A landscape with many valleys, sampled at points; each row gives a point and its height.
A ball rolls from a point to the lowest of its 2 nearest points, and stops where none of them is lower. Distance is the straight distance between rows; heights are no part of it.
Z_427 height 76.6: [  1 -21  -6 -59  14  12  -9  11  30  -9  11 -12  20  21  54 -14  -6   6
  18  -4  22 -16  26   9  24  -4   5  19 -39  25  35  14]
Z_879 height 58.0: [  1   7 -34  22 -10   6 -40  19   3 -15 -15  41  50 -27 -34  12  21  13
 -15 -14   0  15   5 -13   6 -17 -19 -22  15  31 -29 -18]
Z_31 height 41.4: [ -7  31   1  26  14 -18  -2 -24  -7 -19 -34   1  18  18  23   6  18  53
  15  -6 -12 -25  28   4  34 -21 -27  13 -20  -9  12  -3]
Z_375 height 64.5: [ 44 -19 -39  27 -18  16  30 -54 -65 -27   8  12   8   8 -21 -23  19  48
 -14  -2   0  37 -44  -3   5   4 -40 -11 -39  31 -20 -53]
Z_166 height 10.6: [-20 -17  25   6  -7 -22 -10  35  12  10  13  -6 -25  25 -27   4 -19 -37
  -5  16 -13  -1  -8 -16 -41 -10  -4  28  17   7  -2   1]
Z_27 height 24.3: [  3  25 -13  30  11  -8  44 -12 -23   3  19 -27 -23 -17 -14 -37 -28  48
   2  23 -21  23 -26  -7  19  58 -33   3 -20  40 -19  -7]
Z_913 height 36.5: [  6 -12  10  13  -3 -13  -2   0   2 -23 -23 -12 -18  -8   5  32   3 -12
  32 -28   6 -30  21   9  -5  -5  22 -17   1 -23  22   6]
Z_717 height 60.3: [  1  23 -21  36  -3 -34  11  18  22  -1  -9 -10  19 -18  -2 -16 -16  46
  -4  18 -16   6 -21  24  31  36 -30 -18  31  58 -33 -23]
Z_800 height 51.1: [ 34  -6 -26 -11  -9   7 -29  24  28  22   4  24  19 -25  -6 -11  20 -44
  10 -39  36  -5  41 -14  23 -11  20 -29  17 -15  -8 -20]
Z_793 height 61.0: [-10  11  -1  11 -17 -11  -7  18  35   3  39  37  13   1  18 -24 -27  -5
 -24  37 -18  18 -16  -2   3  -4 -40  17  23  33   8   8]
Z_243 height 13.9: [  1  27  16  21  24  -3  33  -3 -15 -16 -17 -39  -2 -18   8 -11   1  26
  37   8  -9  -6  14  19  -7  18  34  11  25 -32   2  11]
Z_13 height 69.3: [-15  16 -23 -16   1  32  -5 -11   9  -4  17  10  33  -8   2  33  10   0
 -19  -3   1  -1   7 -41 -23  11 -36  -6 -20 -11   0 -26]
Z_150 height 19.0: [ -9  44 -13   6  27  -6  38  11 -14   1  22 -33   0   0   6  -4 -29  36
   8  26 -25  -6 -22 -13 -12  41 -50  28 -16  25   0  -5]
Z_789 height 34.3: [  5  32  24  12  30 -49  27  -1   4  11 -12 -42 -26  -2 -22  29 -23  28
  14  -5 -14 -32 -16  -9 -19  21   9  24   4   3  -4  17]
Z_958 height 29.3: [ 10  27 -43  34  11  41   6 -20 -24 -43  12   8  35 -20   9  16   5  27
  -8  15  -6  17 -21 -26 -36   9 -44  -2 -14  42 -27 -11]
Z_951 height 78.2: [-27 -13   7  -5  -2  23  -8 -34 -38  -3 -29   5  -6  36 -32  19  27  -5
  -2  -4  -5  -6  -1 -12 -21  -9  26  12   5 -43  -3   5]
Z_244 height 15.9: [ -8 -11   7   3 -15 -26  -8  40  23   8  39  21 -22  15  -5   4 -14 -49
  -7   7  -7   0   0 -14  -6 -29 -19  32  10  -4  30   9]
Z_644 height 28.7: [ 24  16   2  29 -22 -44  56 -15 -21  14  17  -8 -28 -15 -27 -21 -45  42
 -20  12   0  16 -41  -5   8  38 -25  -1 -12  48  -7 -17]
Z_199 height 53.6: [ 25  33 -12   2  -1   7 -27   2  22  11  -2  28  50 -25   3 -12  12 -27
  -6 -24  26   9  24 -21  -2   0 -10 -16  13  -7  -4 -21]
Z_930 height 74.0: [  6   8 -11  25 -30 -12 -22 -26   8 -11 -27  16  51  14 -11  21  14  44
 -26  -6  12 -20  14 -24  20  -7 -26 -19  20  12 -26 -40]
Z_892 height 38.3: [-24  -3  14 -17  -9 -38   7   1  29   6   2  -2 -43 -23  17  10 -28 -10
  -3  -5  12 -18   7 -11   2 -27  52  26  -3  11  21  26]
Z_795 height 33.4: [  3  -4  12 -25   7 -41   1  -4  59  26   1  -1 -39  11  11  49 -18  -9
   1  -3   5 -39   1  -7   4 -16   9   0 -35   3  37  19]
Z_362 height 47.9: [-15 -13 -13   3  -7 -16 -36 -10   6  25 -15  54  23   1   9  -4  14  -7
 -27  -9   2 -13  16 -27  43 -13   7 -29  17  22   9   9]
Z_72 height 67.0: [ -1  13 -15  20 -15   3  42 -52 -44 -11  -6   1 -11  14 -19  -8   1  29
 -16 -12   5  13 -32  -8   9  22 -21   4 -35  20  -7 -48]
Z_328 height 38.4: [ -8  16  -3 -21   1 -29   0   5   1   0 -18  -8  24  40  -2  39 -15  15
  -7 -14 -10 -42 -14 -23  -4  11 -42  21 -11  20   0 -15]
Z_631 height 39.0: [ -9   2  18 -33  33  25  -6  -7 -17  -8  10  -8  10  -9  23  -8  -9   8
  23  23  -7  -2   8  -5 -10   1  -2  11 -64   0  28  39]
Z_225 height 56.3: [ -7   5   4  22  -8  -1   8 -15 -44 -20 -18  24  30   0 -25  -6  -6  30
 -16  -4 -18  -2 -28  -8  -4  11 -20  -5   9  25 -14  -5]
Z_947 height 39.5: [ 25  -3  -5  26  39 -14 -23  32  29 -31 -16 -36   2  10  13   4  20  20
  57 -17 -24 -24  43   1  25   3 -16  -6  -5 -14 -11  -4]
Z_775 height 36.4: [ 23 -32   5   5  44  -5  -2  35  26 -24 -12 -49 -31  20   4   7  14  15
  62 -11 -17 -28  36  20  24   2  21 -12 -18 -29   0   5]
Z_9 height 60.4: [ 48  32 -12  54 -17  -9  -5 -32 -20 -16 -25  18  34   3 -16 -20  15  43
 -19 -13  17  27 -16  18  18 -18 -53 -10  -8  22 -26 -40]
Z_246 height 30.0: [-16  -4  -2   8  39   5  -9  42  -3 -29  -4 -22  13 -16 -12  -4 -13  31
  42  17 -25 -18  27 -12 -20  15  -6  10 -22  17   5  22]
Z_248 height 67.5: [ -8  18 -39 -32  17  48  10  -7  -9  39  32  19  23 -20 -18  13  19  -5
  -1   1  -6   5  24 -45 -20  15 -16   4  11 -27 -26 -32]
Z_669 height 82.4: [ 24   8 -15  -7 -23  29  13 -38 -44   7   8  14  34  11 -27   6  10   8
 -37   6   1  31 -63   6 -10  25 -19 -24  25  -1 -41 -34]
Z_660 height 43.4: [ 20  12  -1   2 -13 -14   5 -17 -22 -14 -31 -28  14  44 -20  15 -14  22
 -19 -30   2 -29 -31 -13  -5  19 -37  25 -11  14 -40 -32]
Z_431 height 43.9: [ -2 -27   6 -55  20  24  17  13 -11  -2  25  -3  -6   9  25   2 -19   0
  25  22   3 -23   5   8  -1   2   4 -11 -53  -4  59  41]
Z_177 height 60.9: [ -8   0  11 -23 -13  39  12 -45  12  10  15  15   7  -3  32 -11  11 -13
 -22   5   2  24  -6  -1   4   9  28  -7  15 -28  -7  -8]
Z_22 height 50.2: [ 12  12  -4   9 -27 -53 -24  -2  29  50   1  33  18  -1  -7  27  -1 -10
 -51   5  11   8 -26   2  21  -6 -16 -30  47  29 -14 -14]
Z_74 height 64.9: [ -5 -18  16  12 -13  39 -11 -17 -45 -17 -17 -16   6  -4  16 -34  33 -13
  12  22  10  35   1  32 -30 -12  32  -4  17 -28  -4  17]
Z_167 height 84.6: [-13   3 -11  14 -21  37  21 -28 -55 -14  -9 -23  16  32 -36 -15  14  16
  -2  36  14  12 -36  -8 -52  25 -10  -1   4   2 -35 -55]
Z_91 height 38.8: [ 38 -11  20   5  23 -34 -10  14  13 -15  -8  -5   1 -10  31 -12   2   7
  44 -21  19 -39  38   1  26 -16  23 -14 -31   1  29  23]
Z_35 height 32.5: [  9 -47  -3  22  14  30  -2  19  -1 -42 -10 -37 -32   8  10   2  20  23
  42   1 -19  -5  43  27   6 -14  -3 -20  -8 -44   6   9]
Z_128 height 28.9: [  6 -24  -1 -38   1 -34   6  30  51  13   6  -9 -36  18  29  20 -18 -14
  20  -3  19 -48  16   5  36 -25  21 -14 -42  24  39   5]
Z_235 height 57.5: [ -2  10   8  13 -17   2   3 -10  12 -10  -4  26  37 -32  21  -1  -5  12
  -5   8  -6  10   0  14   2  14  -5 -33  22   8   7  -4]
Z_438 height 55.8: [  1  44 -20  16 -22  17   0 -20   0  -2   2  27  50 -39  15   0  11   0
 -19  -1  18  19   0  -9  -1   9 -21 -24  14   3  -1 -32]
Z_562 height 20.9: [  6 -12 -19 -17 -17 -22   1  49  20  17  36  31 -25  15  -2   7  -6 -67
   3 -18  16 -21  11 -19   4 -33   5   7  22 -14  40  -7]
Z_140 height 59.2: [ -2  25  -2  28  -1 -25  13  16   2  -9  -8   1  26 -47  -1  -3  -5  39
   6  17 -21  14 -18  45  23  28  -3 -30  37  27 -15   3]
Z_813 height 39.6: [-10  -7  15 -32  -2 -27   7  22   5  21  21 -10 -46  -2   4   7 -23 -38
   5  12  17 -10  -3  -1 -23 -31  33  36 -19  -6  49  42]
Z_948 height 59.9: [ -3  -1  19  15  -8 -22   8  31  44  -4  52   7 -10   9  30 -27 -28  -1
   3  47 -32   3   3   8  15  -5 -28  41  22   9  20  18]
Z_296 height 40.8: [-41  10 -19 -19   1  34   0 -11 -27  38   7  -8 -20 -21 -11   8  26 -32
 -23  -9   4  25  11 -29 -12  -3  22  16 -17 -30 -15  -7]
Z_292 height 29.0: [ 22 -29  -2 -12  33  11  20  43  31 -14  15 -21 -29  15  16   4 -23  -2
  37   6   3 -54  18  19  15  19 -10 -44 -37   1  29   5]
Z_139 height 25.7: [-29  30  20  -2  13   3  35 -24 -31  -9   1   3  -2  -9   9 -32 -20  27
   9  26 -11  -1 -10  -3  -1  15  18  20 -24   6  15  12]
Z_339 height 32.0: [-30  29  12 -15  18  -5  25 -25 -21  -4 -29 -11  -7  19   8   2  -2  21
  21   2 -15 -23 -10  18   6   1  24  38 -28  -9  19  13]
Z_607 height 54.3: [  4  20 -25   4 -19 -11 -32  -8  18  10 -19  24  33   6 -23   7  19   7
 -38  -4  13  34 -45  41  27  16 -23 -21  23  30 -48 -40]
Z_949 height 58.6: [  2  -2  26 -12  11 -42  11  36  56  12  41 -20 -31  18  28  -3 -32  -3
  21  34 -23 -14   7   9  15 -12  -8  44  -6  -2  27  30]
Z_368 height 44.5: [-14   3   4  21   2 -18 -22 -26  -8  -7 -29  28  20  15  13  12  12  23
  -8 -16 -10 -32  20 -19  26  -9 -15  -5 -11   7  14  10]
Z_21 height 20.2: [-40  20  10   4 -21   2  31 -23 -47  18  -1  -2 -13  -9 -42  10   1   6
 -28  24  14   5 -22 -29 -41  -1  24   9  -5  -6   2 -15]
Z_725 height 54.2: [  3  -7  -3  16 -14 -29  11  21 -36  -4   3  17  24   6 -15   6 -31  33
 -28  12 -29 -12 -42  -5  -1  15 -41  -5  36  51 -14  10]
Z_348 height 13.4: [-15  15  29  24   2 -19   5  -6   4   0 -16 -22 -33 -25  -3 -25 -23  -9
   2   0  -5  14 -11  15 -12   9  35  21   6  17 -18  17]
Z_188 height 41.8: [ 31 -34  -9 -13   3  51 -18   8  -8 -18   3  -9   1  10  -1 -16  16 -54
  21 -18  35   6  20  11 -18   0  14 -24  -4 -42  10  -3]
Z_422 height 46.6: [-13   4  25  28   0  16 -10 -25  -9 -19 -15  -5 -11 -13  -1 -22   8  19
 -12  -5  -8  32  12   5   8 -27  11  17 -31  -7 -20   5]
Z_43 height 49.8: [ 20 -27   0   1  10  11  -9  21  24 -14  13 -11  -8 -15  52 -18 -12 -23
  14 -10   7  -8  23  11  13  20 -12 -27 -15  12  25  20]
Z_546 height 46.2: [ 20 -43  12  -9   8  36  -6  14  -4  -7  22  15   1 -15   8 -25  -5 -34
   1   3  16  10   7   0 -17   9  11 -37 -13  -5  21  22]
Z_145 height 30.5: [-39  16  20  10   4 -32  28  11 -16  11 -15 -39 -40   2 -28  21 -23  17
  11  23 -12 -17 -13  -1 -33  10  20  28   5   5   3   9]
Z_107 height 50.3: [-16 -32  11  -4  -7 -29  18  23   4  -6  12  28 -17   5  19  -2 -25  -2
  18  13 -30 -28   2   1  14   0  24 -12  40   7  32  32]
Z_54 height 16.9: [-19   1   5  -5 -29  -5  -5  10  -2  19   1  -2 -10  25 -49  15  -6 -34
 -19   6   1  12 -26 -14 -39   3   6  15  51 -12 -29 -23]
Z_234 height 37.1: [  4 -47  -6   0  -4  49 -16   5 -23 -29 -11 -30 -27  19  12  -2  32 -21
  22  -4  21   9  31  25 -15 -25  12  -9 -24 -42  13   6]
Z_882 height 37.5: [-18  13  -2 -16  18 -18   1  -4  13 -10 -34 -14   7  19  37  13  10  25
  32 -12 -15 -38  22  18  40 -12  12  22 -25   0  25  13]
Z_635 height 72.8: [  2  16 -18   3 -14  -2 -30 -29  28  16 -21  11  29  20  -5  35  25   2
 -18 -22  20 -24  29 -33  20  -1 -21 -14   4 -21 -13 -34]
Z_852 height 31.9: [  9 -17  -6  -5 -16 -18 -10  16   2 -11 -10  11 -18 -20   7   6   2 -49
  17 -43  30 -18  18  -4   3 -22  45 -13   9  -6  21   4]
Z_708 height 43.8: [  1   6  27  26   2   0  -5 -12  -9 -31 -17  -8 -29  10   3 -13   6  41
   5  -3 -22  25  32  17   0 -63  -9  18 -12 -34  -8   6]
Z_907 height 50.6: [ 18   0 -42   8  -1   4 -50  -7   4  39 -16  53  41 -10  -5  -2  47  -5
 -13 -16  12   8  31  -6  48 -21 -12 -36  29  -4 -11  -3]
Z_846 height 65.9: [  1   3 -10 -25   8  25  15  18 -14  61  46  33  13 -35 -41  -3   2 -12
 -12  16  -7  20  15 -29 -28   6   3  -9  37 -25 -13  -3]
Z_571 height 49.7: [ 21 -20 -12 -16  10  52 -28   5   2   7  15  28  32 -21  -3 -25  21 -31
  -7   0   7  37   4   6 -12   5  11 -28  13 -11 -12   7]
Z_794 height 52.8: [ 42  -7 -19   6   2  26 -35 -23  11  29   0  46  21  -7  -1 -10  47   5
  -8 -25  13  19  45  -9  42 -37  -8 -27  10 -45 -12   1]
Z_750 height 81.0: [-11 -11   3  -7 -30  -9  -9 -13  37  16   5  13 -14 -31  35  -4  -3 -21
 -31 -16  19  12  16  -6  26  -9  31 -13   9   8   6   9]
Z_281 height 62.2: [ 53   7 -22  52 -19  -7  22 -23 -53 -32 -21  -6   2  14 -28 -23   7  59
  -7 -18  -3  29 -22  17  13  -8 -57   0 -18  16 -28 -43]
Z_6 height 54.7: [ 17   1   4  11 -12  32 -25 -17  -7 -17 -11   7  37   3 -38   9  17   0
  -5 -12   1  25  -3  -7 -18   0 -11 -14  16 -27 -38 -23]
Z_826 height 38.9: [ 29 -42  -2 -37   4  12   5  28  10 -20   6 -36 -28  19   2   0   7 -31
  21 -37  65 -31  17  17  24 -31  40 -13 -42   6  10 -12]
Z_977 height 56.5: [ 23  17 -22  -8 -28 -28  -4   5  -9  -4 -14   2  33  -4 -22  31   5  33
 -41   2  27  20 -67  62  14  27 -26 -27  16  28 -46 -37]
Z_289 height 32.6: [-10  18  22 -12  17  16   1  -7 -18  -9   1   9  28   2   0 -17 -11 -10
   5   7  -1   0  -3 -13 -34  10   1  15 -15  -5  13   7]
Z_352 height 57.6: [-42 -29  10 -33  10  11   4  14  -1  13  14 -17 -36  32  18   3 -15 -20
   2  36 -27  -2  -6   6 -20   5   0  25 -18  -2  28  34]
Z_885 height 81.1: [ 12   2  15   3  -6  24  11 -60 -49  19   1  10  10  11 -34  18  18   4
 -33  -3  -3  12 -39 -23 -21  11   9 -10  17 -28 -31 -10]
Z_451 height 52.5: [-10 -12  12 -11   9 -18   0   3  27   3 -14 -35 -47  23  19  24 -14 -40
  17  -9 -11 -15 -12  14 -24  10  15  27  11  -8   6  14]
Z_816 height 68.9: [-19  45  -6  12 -18 -17  33 -37 -13  11   0  18  -1  -5   0  -9 -15  15
 -26  -8  15   2 -19 -18  14  16 -18  14 -28  23   6 -32]
Z_105 height 52.6: [ 12  14  11  17  25   7  -7 -12   8  -6   2 -29  -8 -26  53  -2  -1 -11
  16 -10 -11   6  15   5   0  25 -27  -9 -32 -10  14  22]
Z_413 height 44.7: [-22 -10 -18 -36   4  29 -15  18  10  27   8   2  -8 -19 -14   2  15 -28
 -12 -28  15   9  38 -29   5 -11  22  14 -17 -19  -7  -4]
Z_351 height 24.5: [  2  24 -31  26  20  14  -7   6   3 -36  -5 -12  31 -15  16  20  -4  30
   8   2 -11 -12   6 -21 -25  20 -55   6 -16  34 -11  -4]
Z_505 height 59.7: [  3  16 -38  34 -11 -20 -24   8   5 -11 -27  21  47  -4  -3  -2   6  30
 -16   2   1  -3 -18   8  19   4 -39 -17  25  70 -30 -26]
Z_714 height 56.9: [ 13 -12  -1 -38  23 -42  22  47  34  26  32 -33 -54  15  24  12 -25  -4
  39  21 -14 -31   2  18  32 -16  14  26 -14   2  49  52]
Z_152 height 52.3: [ -3  16 -19  -2 -29 -31  -5  -4  -1  34  -2  39  15  -3 -34   7   0  11
 -60  -5   7  23 -51  12  28   7 -19 -19  21  43 -29 -20]
Z_544 height 19.7: [  4   9   0  48  24   1   9   5  -6 -15 -13 -47   0  -9 -19  -7   8  49
   8   0 -38  18  -8  12  17  35 -14  -4  23   2 -46  -5]
Z_552 height 48.7: [ -1  -4   5 -39   8   2 -14 -15  34  20 -15 -21 -34  17   8  15   3 -51
  -2 -27  23  -2  -5   3 -19 -12  40  30  -9 -21   3   5]
Z_175 height 61.4: [ -8 -19  13   8  -2  22 -17   4  -7   1   4  -6   5   2 -16  -1  -9 -19
 -18  23 -18  32 -30  -1 -44  23 -24 -13  16  17 -24   1]
Z_60 height 66.4: [ 14 -24   0 -11 -12   6 -24  -5  -9   1 -14  37  13  -7  -3   7  15 -33
   1 -10  -3  18 -26  43   6   3  30 -38  44 -15   4  22]
Z_563 height 79.9: [ 19 -43  -8 -14 -24  -6  -8   7  51  18  19  11 -24   4  47  -8  -4 -32
 -18 -15  44 -21  25  -4  39 -11  23 -38   4  12  22  -4]
Z_233 height 28.6: [ 10 -24  15  28   3  28  -1 -26 -11 -33 -20 -14 -12  19  20   8  21  27
  29   5 -33  11  19  29   6  -5  -5 -12  19 -52  -7  13]
Z_823 height 33.7: [ 18 -40   6 -16   7  27  20  40  15 -27  10 -25 -29   9  -4  -4 -19 -20
  22  -5  41 -44  16  23  -3  -5  20 -41 -40  -7  19 -10]
Z_316 height 52.2: [-15  -7   8  16  -3 -38   9  14 -13  -3  -6  17  -3   3   4  15 -20   7
   3  -1 -39 -26 -15  -8   5  16 -11  -9  43  19  11  19]
Z_574 height 34.4: [ 12 -16   9  -6  28 -17  -8  52  11 -27   3   0  12 -13   8 -18 -19   0
  52   0  -4 -35  29  -9  -5   0  12 -10 -19  18  22  14]
Z_524 height 71.2: [-12  12 -21 -31  -4  11  -9 -14  31  22  -5   9  15  14   8  50  17 -16
 -10 -19  13 -21  20 -20   5   5 -20  -9 -22 -24  23 -21]
Z_353 height 63.1: [  3   0   2  -9  -4   3 -24  12 -10  23  10  25  19 -18 -32  15   5 -19
 -40  11  -9  49 -53  27 -14  16 -17 -23  21  18 -27   7]
Z_127 height 29.1: [-30  -1   8 -31 -11  25  12 -20 -29  22  36   0 -22 -22  33 -15  -1 -34
 -22  23  10  27 -10 -18 -18  -4  29  13 -12 -14  21  27]
Z_467 height 40.5: [  7  -3   6  16  -1  -6 -10 -10   2 -29 -26 -14 -30  11  18  25  23  14
  19 -28  -5  -9  38  17  12 -48  -4   5 -24 -43  18   8]
Z_32 height 33.8: [-23  18   2 -19   2  -9  11  11  -3   5  12  -1   9  41 -17  17 -22  -4
 -16  14 -19 -12 -28 -19 -28   6 -40  43 -10  13   7 -14]
Z_110 height 58.1: [ 18 -14  -6 -35 -13  37  -6 -40  17   0   7   9  19   6  40 -15  32 -12
  -6 -23  32   9  32  -1  29 -11  28   3  10 -42   3  -3]
Z_260 height 54.8: [  4 -32  -2 -27  14 -22  20  29  28   5   5 -42 -61  12  35  10 -17 -24
  34  -6   1 -29   2  24   2  -3  37  16   8  -3  27  28]
Z_597 height 23.5: [ 24 -28 -11 -34  15 -15  31  43  34  -8  18 -40 -30  10  45   2 -14  11
  37  -5  34 -56  26  24  52  -1  16 -29 -30  19  36   6]
Z_622 height 45.7: [ 27   4  33  14  21 -62  -7   0  39  17   1   8 -23   0  27   4 -22 -12
  19  -9  -6 -35   0 -14   3   5  14  -7   9  16  18  31]
Z_51 height 78.5: [ -2 -42 -23 -38   2  23 -15  14  36   0  10   9  -2  20  28  -6  11 -23
  -6 -22  24 -20  35 -12  31  -8  10 -12 -26   2  18  -7]
Z_723 height 28.5: [-18  16 -17  -7  -2  15  19   6  -4  12  35  25   5  41 -28 -26 -13 -15
 -35  28 -10  21 -34 -21 -23   2 -38  50   6  16 -10 -28]
Z_67 height 26.7: [-15   7  -9  -7 -20 -41 -12  21  17   6  -8  25  -4   2   0  27  -2 -37
   5 -29   9 -31  13 -31   5 -16  15  -5  22   3  17 -16]
Z_782 height 56.6: [ 23   6 -16  28 -29   4 -45   7  -3 -37 -25   9  43  -2 -45  23  18  18
   3 -18   3  21  -3   7   1 -31 -29 -16  26  -6 -46 -31]
Z_767 height 85.7: [-19   8  18  14   3  27   8  -8 -34  -5   8 -29  18   1 -21 -14   6  17
  -1  56   4  13 -20 -17 -72  21  -9  -7 -18   7 -22 -20]
Z_805 height 62.3: [ -6  16 -20   7 -22 -15 -13  32  14  25  42  52  18  -6 -29 -14 -10 -13
 -46  25 -14  40 -41   3  10 -16 -38  16  32  38 -10  -2]
Z_304 height 38.1: [ 15  34  26  17  -3 -31  19  -7  -5  -2  -8 -29   7 -10  -9  22 -24   8
  -1 -13   0 -17 -12  -9 -30  22 -16   8   4   3  -6  -8]
Z_942 height 42.7: [ 30  11  34   4  43 -32  -4   0  28   1 -12 -24  -8   1  22  -9  -8   2
  37 -14  -6 -25  14   4   5  11  20  10 -14  -5  10  28]
Z_995 height 63.5: [  9  -6  -7  -7 -17 -21 -13  41  22  44  51  64  14 -11 -30  -7   0 -29
 -25  16 -10  23 -13  -2  17 -28  -4   0  45   2  11  12]
Z_889 height 35.1: [-32  25   6 -41  10  15   1 -24 -10  36   0 -15 -17 -10 -15  34  12 -18
 -16   4   9  13 -10 -17 -22 -16  21  18 -59 -18  14  11]
Z_143 height 79.7: [-16  17   0  -6  -5  30  15 -57 -41  10 -10   1  -3  19 -43  25  32  17
 -19  -6   3   3 -10 -24 -11 -11  18  12  -6 -49 -27 -28]
Z_605 height 64.7: [  1 -17 -18 -20 -10  14   8  37  13  56  55  42 -13 -18 -31   0   0 -36
 -15   7  -8  15  22 -22  -1 -12  -4   8  39 -29   7   3]
Z_839 height 24.6: [-31  24  -6  -8  42  15  23  21 -16  -9  -4 -42  13  10 -10   2  -9  32
  30  43 -28 -11  -7   2 -37  33 -18  26 -22  10  -1   2]
Z_161 height 59.8: [-35 -18   8   4  14  26  -2   1  -7  -6   9 -18 -17   7  21 -10 -15  -9
  -1  31 -34  17 -14  -1 -28  29 -19   9   0  11  -6  15]
Z_732 height 70.7: [-38  37 -15 -13  -8   8  11 -13   2   7  14  27   5  -3  27 -29 -15  -5
 -26   9   3  11  -6 -20  10   7 -15  24 -21  26  11  -7]
Z_15 height 83.5: [ 18   9  -7  12 -18  26  31 -30 -37 -22   0  -8  28  11 -14 -14  -8  19
  -4  27   1  25 -55  22 -29  40 -21 -12  22  15 -32 -50]
Z_847 height 63.0: [-16 -13  30   3  -6  32  16 -38 -17 -10  -5  -1   2  -3  17 -15   8   1
  -3  28 -16  23 -19  20 -17  16  28 -11  19 -18  -8   4]
Z_198 height 55.4: [ 42 -26  -1  -7  -9  24 -22 -21  24 -10   0  21   6  12  18  -7  31  -6
   3 -29  36  -3  44   4  31 -34  13 -27 -10 -44  12  -2]
Z_20 height 28.4: [-37 -13  15 -10  -4   9   3  24 -29 -12  -5 -18  -3 -28   1 -16  -6  -1
  19  21  13  -2  28  -4 -26 -10  37   9 -24   2  26  26]
Z_291 height 20.1: [  0  17 -17  29  19  -1  -4  18  30 -22  -6 -21  23 -25  26   1  -4  29
  22   7 -21 -13  25  -4   8  31 -34  -6  13  21  -9  -5]
Z_724 height 66.5: [ 18 -29   4  -4 -14  34 -26 -19 -27 -16 -17  14   7  -1   7 -16  34 -21
   5  -3   4  43 -13  51   4 -20  37 -17  38 -39  -6  25]
Z_170 height 51.2: [ 20 -59  18   7  -6   9 -33  14   9  -8 -10   2 -25 -13 -17 -15  11 -33
   4 -23  12  16  12  17   4 -22  49 -29  -2   4 -15  17]
Z_455 height 26.3: [-43   6  28  13 -10 -13  14  16 -33   9   2 -13 -15 -15 -31   1 -18   6
  -2  40  -2  -1  -2 -18 -51   2  17   7  -3   6  12  17]
Z_933 height 58.5: [  7  29  -4  35 -12   7   4 -29 -32 -29 -23  31  23   7 -25 -25  15  30
  -8 -14   0  19 -10  10  11 -20 -18   7  -1   0 -18 -26]
Z_63 height 44.2: [ 18 -40   1 -52   7  19  -1  -4  21  13   1 -28 -35  21  -4   6  11 -38
   8 -22  54 -13  11   8 -10 -21  59  12 -24 -21  17   9]
Z_383 height 48.3: [ 20   7  24  23  -6 -62 -27  -9  36  35  -5  21   9   5  16  12 -14  -9
 -23   3   8 -20   0 -24  10  -4 -13 -22  22  33   6   5]
Z_972 height 72.7: [-27  24 -17 -16   6  18  -9 -16  -9 -18 -11  12  23  -4  46 -31  10   5
  -5 -13   8   2  20  -7  28 -14  -3  31 -36  18  14   9]
Z_463 height 52.4: [ 36 -23   0  -8   2  40 -31  -4   4  16   0  23  22  -8 -43  -6  25 -24
  12 -14  11  25  15   2  -8  -3  22 -31  23 -44 -27  -4]
Z_482 height 48.8: [  0 -29  26  -2   1  12 -29   5  22 -13  -9 -17 -11 -15   0 -16   5 -16
   1 -20  16  19  31  -1  -2 -23  36  10 -26  -2 -19   6]
Z_835 height 48.5: [ 28 -24 -31 -30   5  42 -17  17  19  31  14   7   4 -20 -14 -15  25 -19
  19 -36  25   4  64 -11  23  -7  26  -4  10 -32 -32 -17]
Z_747 height 48.0: [ -6 -30  20 -24   9 -16  18  11  17   1  26  26 -21  19  20   7 -30   4
  12  18 -16 -41  12  -8   9   1   2 -11 -10  -5  50  37]
Z_503 height 6.0: [ 11   4  20  25   4 -29   8   2   8  -9 -19 -20 -19 -24   5   0  -7  -3
  26  -5 -15  -2  -7  28  -3  10  44  -6  49   0 -13  16]
Z_134 height 20.3: [-12  26  19  14 -20 -27  12  -5  10  11   1  20  -5 -30 -17 -27 -27  -3
 -25   7   1  28 -32  17   7   2  22   2  13  38 -14  -3]
Z_342 height 24.0: [ -8  -9  13  32   8  22   1  -9 -11 -35 -26 -36   3  14 -12  -2  10  32
  25  17 -32  10   1  25 -13  21  -6   2  24 -19 -38 -12]
Z_888 height 27.9: [-13  33  15 -18   2  -5  16 -26  -6  33  -4  -8 -16   4 -43  35  -3 -14
 -20  -1  21  -9 -21 -27 -50  -9  24  28 -10 -24   4  -6]
Z_501 height 15.1: [ -2  10  -7  34  28  -5   3  28  23 -21  -4 -43   3 -29   7 -20  12  35
  26  -2 -32  14  25  10  34  22  14  -7  30  -8 -25   6]
Z_540 height 34.9: [-35   8   7 -26 -11  -4  20  -9 -13  29  21   8 -40   1   7   3 -11 -35
 -21  18   9   5 -20 -11 -29 -22  32  42   5 -22  39  30]
Z_203 height 42.2: [ -1  28  10  33  17   1  -2  -2 -36 -19 -21 -44   0 -15  -5  15   5  10
   8 -13 -12   6  -1  -3 -26  11 -37  15 -29  -5 -16  -4]
Z_766 height 19.9: [-19  33   3  13  22 -16  37   9 -14  -7   1 -11   5 -15  13 -23 -18  33
  20  14 -28 -14   3  -2  19  32   7  11  19   3  10  16]
Z_762 height 55.2: [-28  -4   0 -22  30   4   0  15  -9  12 -17 -40 -29  20  18  17  -6 -21
  26   3 -30  -6  -7  19 -13  14  -7  22 -33   1  26  32]
Z_923 height 64.8: [  9 -24 -12 -23   0  12 -23  22 -14  34  10  40   8 -21 -35  20  18 -42
 -20   1   1  35 -30  28  -7  12  14 -50  35 -17   0  19]
Z_71 height 24.7: [  2  33  14  39 -24 -60  32 -16  15  18   3   4 -32 -23 -17  -6 -38  24
 -29   7  -2   8 -34   7  14  15  -1   5  16  46 -14  -4]
Z_490 height 45.3: [ 18  12  17  55  -4 -11 -10 -14 -30 -27 -30 -30 -11   2 -24  17  11  34
  -8 -26 -18  15  -1   6  -7 -21 -39  11  -7 -10 -38  -9]
Z_182 height 76.5: [-18  -2   2 -11   0  23 -11 -29 -14 -28 -29  15  11  36  13  -7  23   8
  11 -13 -10 -10  15   6  15 -23  12  25  -3 -34   5   0]
Z_842 height 74.6: [ -3 -19  -5 -33  10  20 -19  -9  -5 -30 -10   4  22  20  40 -24  22  13
   8 -22  14  -4  35   5  32 -36  10  33 -30  -3  19  16]
Z_865 height 23.0: [-16  14  -7  -3 -35 -10  23  -1   2  14  19  28   0  47 -22  -1 -12 -17
 -35   8 -12   2 -33  -8  -4   0 -21  38  50  -6  -7 -34]
Z_7 height 21.9: [-15 -17  15  -9 -17   9  -3   4 -29   3   7 -12 -15 -43  16 -26  -8 -28
 -10   4  22  29   6   1 -15 -10  43   6  -4   6  15  39]

For each start below, name the point where the ball stops.
Z_607 => Z_150
Z_717 => Z_21
Z_482 => Z_166
Z_714 => Z_597
Z_248 => Z_597
Z_182 => Z_503
Z_60 => Z_597
Z_316 => Z_503
Z_977 => Z_150
Z_563 => Z_503
Z_767 => Z_597

Call two points neighbours if one is among the 2 nearest of the other. Go from one point of each pair to the other, from neighbour to neighbour, staying as low as possible. Name the highest point that can't be avoided.
Z_7 and Z_21 => Z_20
Z_501 and Z_503 => Z_105
Z_503 and Z_150 => Z_644
Z_21 and Z_166 => Z_660
